Points, in no order, along strands that fork, close into loops and pass close to each other.
In the rows, zero is written as 100.
Two points are linked if the straight distance between their rows is under 61.6. Some points are linked to none.
Lapi: 68  120  111  98  128  100  84  128  90  104  88  99  118  133  83  86  49  104  111  96  104  108  87  124
vep: 74  91  103  96  113  110  111  124  85  100  99  87  94  124  130  115  82  114  100  80  91  112  107  136
kuzit: 103  86  84  101  96  94  112  94  93  98  98  91  100  109  117  117  103  82  79  99  110  123  74  106
Kep: 109  95  127  67  97  103  99  109  126  107  109  94  93  124  85  95  85  104  99  107  99  91  123  67
kopi: 85  115  96  111  92  97  124  121  102  91  120  93  86  87  126  109  123  113  102  94  94  98  100  131
zegid: 109  102  100  114  118  109  110  121  88  86  124  64  92  89  114  86  102  120  120  108  100  111  102  129
Nozi: 123  86  121  62  98  110  103  102  114  102  98  91  103  98  94  92  91  96  99  117  103  106  127  62
Mati: 67  124  109  101  114  113  74  109  91  135  82  103  124  105  86  86  79  107  106  116  104  134  87  138
Zaz: 105  75  119  105  89  124  118  79  110  98  96  131  81  60  119  131  98  95  85  82  74  88  99  65
Zap: 102  111  103  99  115  77  95  72  99  111  106  85  83  131  94  90  85  90  97  96  117  80  104  75
pefol: 110  92  124  113  102  96  103  125  109  96  99  120  124  76  92  122  108  73  100  114  98  102  106  118
vope: 134  71  95  95  104  83  121  68  123  84  89  91  111  80  85  101  125  109  95  93  91  89  109  67
lafer: 91  108  106  109  96  83  97  106  105  120  88  99  111  113  110  122  86  106  81  108  111  138  82  138
dasok: 127  87  126  99  110  126  100  126  89  81  95  91  94  78  89  103  109  105  104  90  86  107  126  106
Fup: 108  118  96  110  102  92  80  101  89  108  97  108  121  71  84  90  127  106  103  130  103  103  99  134
zasim: 85  101  80  115  98  95  119  100  107  84  124  80  78  88  122  84  129  104  104  94  98  83  104  116
Giga: 111  107  80  109  97  67  91  86  111  93  112  85  100  91  77  73  125  104  117  102  105  75  104  83
peze: 107  113  103  94  113  101  94  133  69  85  107  88  112  98  86  85  84  114  139  110  99  114  119  126
Veges: 102  89  104  88  99  78  115  60  123  103  96  118  95  110  96  119  104  86  81  89  102  89  106  62
ful: 96  68  104  76  106  103  118  45  123  102  91  118  79  96  112  128  104  106  86  80  93  94  103  54
fuf: 92  115  113  116  90  85  80  100  103  113  90  123  105  106  80  113  94  75  95  101  113  114  65  101
leku: 89  97  108  107  98  110  117  114  79  102  115  87  82  97  112  126  87  94  117  85  87  128  83  113
ror: 96  75  131  108  102  135  108  113  96  89  88  104  72  70  118  113  106  94  83  84  84  88  116  97
lok: 80  108  106  103  123  94  85  127  91  100  87  98  120  127  91  107  70  113  102  96  92  117  95  144
kifu: 92  94  57  86  82  104  120  77  92  99  114  102  77  112  127  105  111  101  99  66  100  86  102  89
Diro: 114  98  99  102  93  126  110  114  92  82  124  66  67  79  102  73  92  115  124  90  84  103  106  79
Tibu: 109  67  106  56  107  99  119  65  144  99  91  104  109  92  90  106  108  111  87  110  90  104  111  51
Beso: 98  98  115  84  99  102  93  128  104  96  105  93  106  130  89  73  70  99  107  96  100  81  122  81
biva: 88  114  104  108  104  96  77  111  101  125  87  99  125  104  100  97  96  102  86  127  109  136  80  137
ridi: 93  77  86  102  96  109  115  66  113  88  83  116  73  52  119  105  113  129  84  82  76  84  98  54
zelol: 140  86  121  85  101  128  94  100  99  81  101  92  83  69  94  94  107  115  101  105  96  102  134  84
gufu: 95  122  124  84  112  107  81  118  77  110  97  112  110  97  72  85  81  82  128  112  100  97  134  100
zemul: 133  90  88  105  84  103  115  109  103  74  111  83  102  72  100  98  116  115  102  100  98  101  90  93
nas: 88  126  99  101  86  108  66  127  92  101  84  124  130  116  73  82  88  117  110  107  100  112  85  122
vid: 82  111  84  114  105  85  104  83  95  113  105  113  90  118  119  118  108  76  85  90  113  85  94  120
telik: 113  110  114  93  103  97  91  131  83  89  100  100  107  99  71  108  82  95  127  97  94  124  103  119
Bufu: 101  98  112  97  91  95  113  86  113  102  113  95  80  97  102  114  109  90  101  86  90  86  106  62
Nolo: 75  120  74  113  92  76  95  84  105  113  106  96  105  98  93  89  125  99  98  114  109  90  75  107
fut: 121  119  103  90  99  102  69  112  77  89  91  114  121  127  79  72  78  121  110  115  114  91  129  102
vop: 90  92  120  106  102  101  105  128  99  101  97  106  108  95  110  123  110  75  93  102  96  98  106  130
zup: 118  117  87  105  92  93  70  88  107  92  79  122  123  126  73  83  95  100  84  116  117  98  85  96
lalo: 114  96  109  100  80  102  112  124  113  95  94  117  134  82  92  105  104  81  105  118  93  96  106  96
suvo: 107  126  94  99  83  105  65  123  80  91  89  135  121  111  70  79  96  121  110  116  104  92  113  103
Sot: 59  125  89  105  86  86  103  111  108  119  107  109  101  121  120  109  94  119  100  96  105  104  93  133
Geza: 108  98  100  103  91  95  104  110  96  97  93  92  109  129  109  115  93  103  93  102  110  131  78  122
fedud: 95  91  103  93  113  87  103  65  121  102  114  84  65  106  96  102  104  111  104  81  93  68  118  63
rer: 100  117  92  120  96  80  94  105  107  101  108  97  110  88  92  103  125  106  97  113  105  100  84  122
mones: 93  100  104  110  124  98  94  132  89  96  98  87  110  130  106  103  83  106  95  90  99  95  108  132
fenov: 89  69  84  92  106  100  122  66  120  94  87  99  86  77  119  92  131  117  91  70  86  80  114  59
Rofas: 102  99  107  117  96  77  96  76  118  105  82  133  113  105  89  115  94  66  81  109  112  98  82  93
Vogip: 112  112  89  112  101  88  83  112  89  88  118  83  100  124  91  86  86  117  115  105  106  89  92  106
Sureg: 120  80  90  92  108  72  94  71  117  85  99  85  108  97  80  83  126  109  98  103  102  79  121  76
tisi: 110  107  113  97  112  90  88  89  94  108  100  93  99  107  87  94  95  68  98  112  114  100  99  85
sis: 105  70  74  101  97  113  116  93  88  90  103  80  81  93  125  79  115  109  88  91  93  96  97  78
sukup: 99  124  99  92  122  107  72  111  61  107  96  104  118  94  81  88  92  115  122  126  110  120  115  140
badul: 105  89  107  106  107  99  95  114  93  92  103  88  93  130  110  101  97  104  83  87  95  73  112  102
rokog: 99  99  92  115  90  118  113  92  94  89  111  105  54  76  125  118  114  112  96  68  83  81  101  96
Vuge: 103  110  104  113  131  94  96  108  86  110  119  68  95  93  109  101  97  104  116  112  104  112  98  139
Banet: 74  107  99  91  86  89  108  102  114  114  97  110  94  122  107  90  100  72  96  102  110  72  102  74
Laf: 130  75  114  64  111  117  93  85  114  98  107  82  87  83  94  91  105  118  101  119  97  100  140  69
Binaz: 72  113  81  92  98  101  118  110  92  118  110  94  97  127  143  115  87  115  95  91  101  110  102  135
dof: 122  117  92  91  103  99  65  89  95  93  82  116  114  131  76  72  81  101  88  123  122  95  112  86
vusen: 78  101  71  113  108  82  105  92  99  102  117  77  90  101  113  75  119  97  107  108  108  84  98  112
Lekud: 113  118  108  103  108  99  66  108  72  109  89  116  128  92  80  95  105  103  103  131  113  109  114  129
Lafek: 117  77  121  114  97  86  106  78  112  99  100  120  105  89  94  136  97  69  94  97  103  105  90  89
Regak: 120  88  111  97  106  107  100  103  87  101  105  74  96  98  97  99  97  79  107  107  110  111  102  89
Beb: 106  92  117  96  88  116  113  107  105  100  113  85  73  83  102  102  103  105  114  84  87  94  107  67
gulat: 80  113  101  96  90  98  90  127  104  105  95  107  105  131  92  75  86  88  100  108  111  74  106  87
gabo: 112  95  106  110  112  120  109  118  79  89  125  61  77  95  109  94  82  117  124  90  97  102  94  101
lolu: 84  112  75  114  91  74  88  67  116  107  84  112  111  112  76  86  115  93  93  98  110  87  72  78
bogav: 130  101  125  89  100  106  99  116  81  88  104  93  105  88  79  112  92  89  120  106  100  112  119  97
zep: 95  87  80  89  81  116  115  87  94  105  106  130  89  115  129  136  101  86  77  69  104  106  93  114
beg: 93  128  109  113  82  106  72  112  103  111  83  141  123  110  74  102  97  97  102  112  101  115  72  112
Saz: 91  72  72  95  99  87  133  65  107  102  83  124  117  100  124  117  118  72  80  84  101  93  93  92
ver: 101  77  128  110  111  119  108  127  92  89  92  99  96  92  114  120  107  94  85  89  83  101  113  119
suza: 115  73  105  67  93  107  119  84  126  100  90  92  108  94  104  94  104  94  86  109  93  103  105  51
zutob: 112  116  78  112  92  78  73  93  96  91  121  93  105  109  76  72  100  116  121  110  107  86  89  98
dalik: 84  102  77  93  85  112  122  96  99  112  114  113  87  108  143  131  105  98  92  75  97  115  94  126
taket: 94  128  97  117  78  83  108  115  111  98  114  95  99  90  101  115  115  117  114  106  94  110  78  128
satol: 115  109  116  102  112  90  71  91  86  111  95  114  113  102  74  96  104  75  100  127  117  98  118  102
bip: 100  103  87  95  100  67  95  61  122  97  72  111  123  113  72  84  112  94  91  101  115  92  88  69
Dil: 93  77  74  99  99  98  127  84  99  102  95  98  108  98  126  109  124  83  78  99  102  106  89  107
toreb: 120  69  122  110  89  108  115  75  107  103  99  121  92  78  110  140  99  83  92  87  89  102  94  81
vuli: 100  115  106  82  102  104  92  124  84  110  100  99  116  91  88  71  93  75  124  129  108  104  116  93
nodap: 88  132  81  109  99  115  70  84  106  108  81  114  107  128  83  69  84  93  89  113  119  104  69  96
Bafis: 100  72  106  90  96  119  105  62  110  105  88  125  75  64  123  120  100  116  75  85  79  90  107  59
kena: 92  98  96  109  111  118  116  104  78  105  122  73  68  99  126  107  85  104  117  81  95  102  91  107
dur: 74  126  91  111  102  91  98  116  99  128  107  76  111  104  108  86  81  121  122  118  99  122  78  132
puz: 104  101  82  108  104  92  97  104  88  89  122  78  98  138  111  87  71  113  108  91  115  92  81  99
ragab: 115  90  99  116  101  125  118  108  95  78  107  84  85  61  114  112  117  106  99  100  90  112  83  105
bim: 69  128  89  121  94  113  70  88  109  124  97  113  102  119  83  69  98  109  101  111  105  101  58  106
Sidep: 129  76  94  106  86  105  120  83  115  80  95  94  100  69  99  106  122  110  91  94  87  91  96  70
lumat: 66  102  121  98  103  96  110  136  104  110  89  105  119  90  104  114  96  82  111  108  91  128  101  142
dis: 62  124  112  105  118  115  86  109  97  125  84  107  115  125  94  84  60  95  106  107  111  123  71  128
zon: 96  96  82  106  92  123  129  75  101  87  103  110  61  53  126  110  123  113  94  70  84  83  98  74
muk: 113  112  107  85  83  100  101  129  106  96  102  109  123  85  86  81  111  79  114  121  102  94  118  94
Defen: 121  84  95  107  107  88  95  89  102  87  108  82  94  110  100  95  114  102  80  93  105  74  112  89
vali: 69  104  112  95  101  94  119  136  111  110  89  83  112  87  111  115  93  114  104  103  88  134  113  143
bebe: 101  91  77  87  86  110  114  73  95  101  104  125  82  104  122  126  110  89  82  63  93  80  104  87

A piece is all that can be reached along the links. How many separate loops has the piece of each point below (a circle has one, a figure eight two, a Y none), and how many tips (points with one link)?
nas: loops 0, tips 6
suza: loops 2, tips 7
vope: loops 0, tips 5

How many points has the smallest loop of links through each point below? Write none if it is on no loop.
rer: 6
Regak: 8
Veges: none

A fork is a point with three links, a tip a point with one. Leave the first point through the second and follow the links. Name the first fork or tip that comes.
nas, suvo: bim
Saz, Dil: mones
dis, Mati: Saz
beg, fuf: Bafis
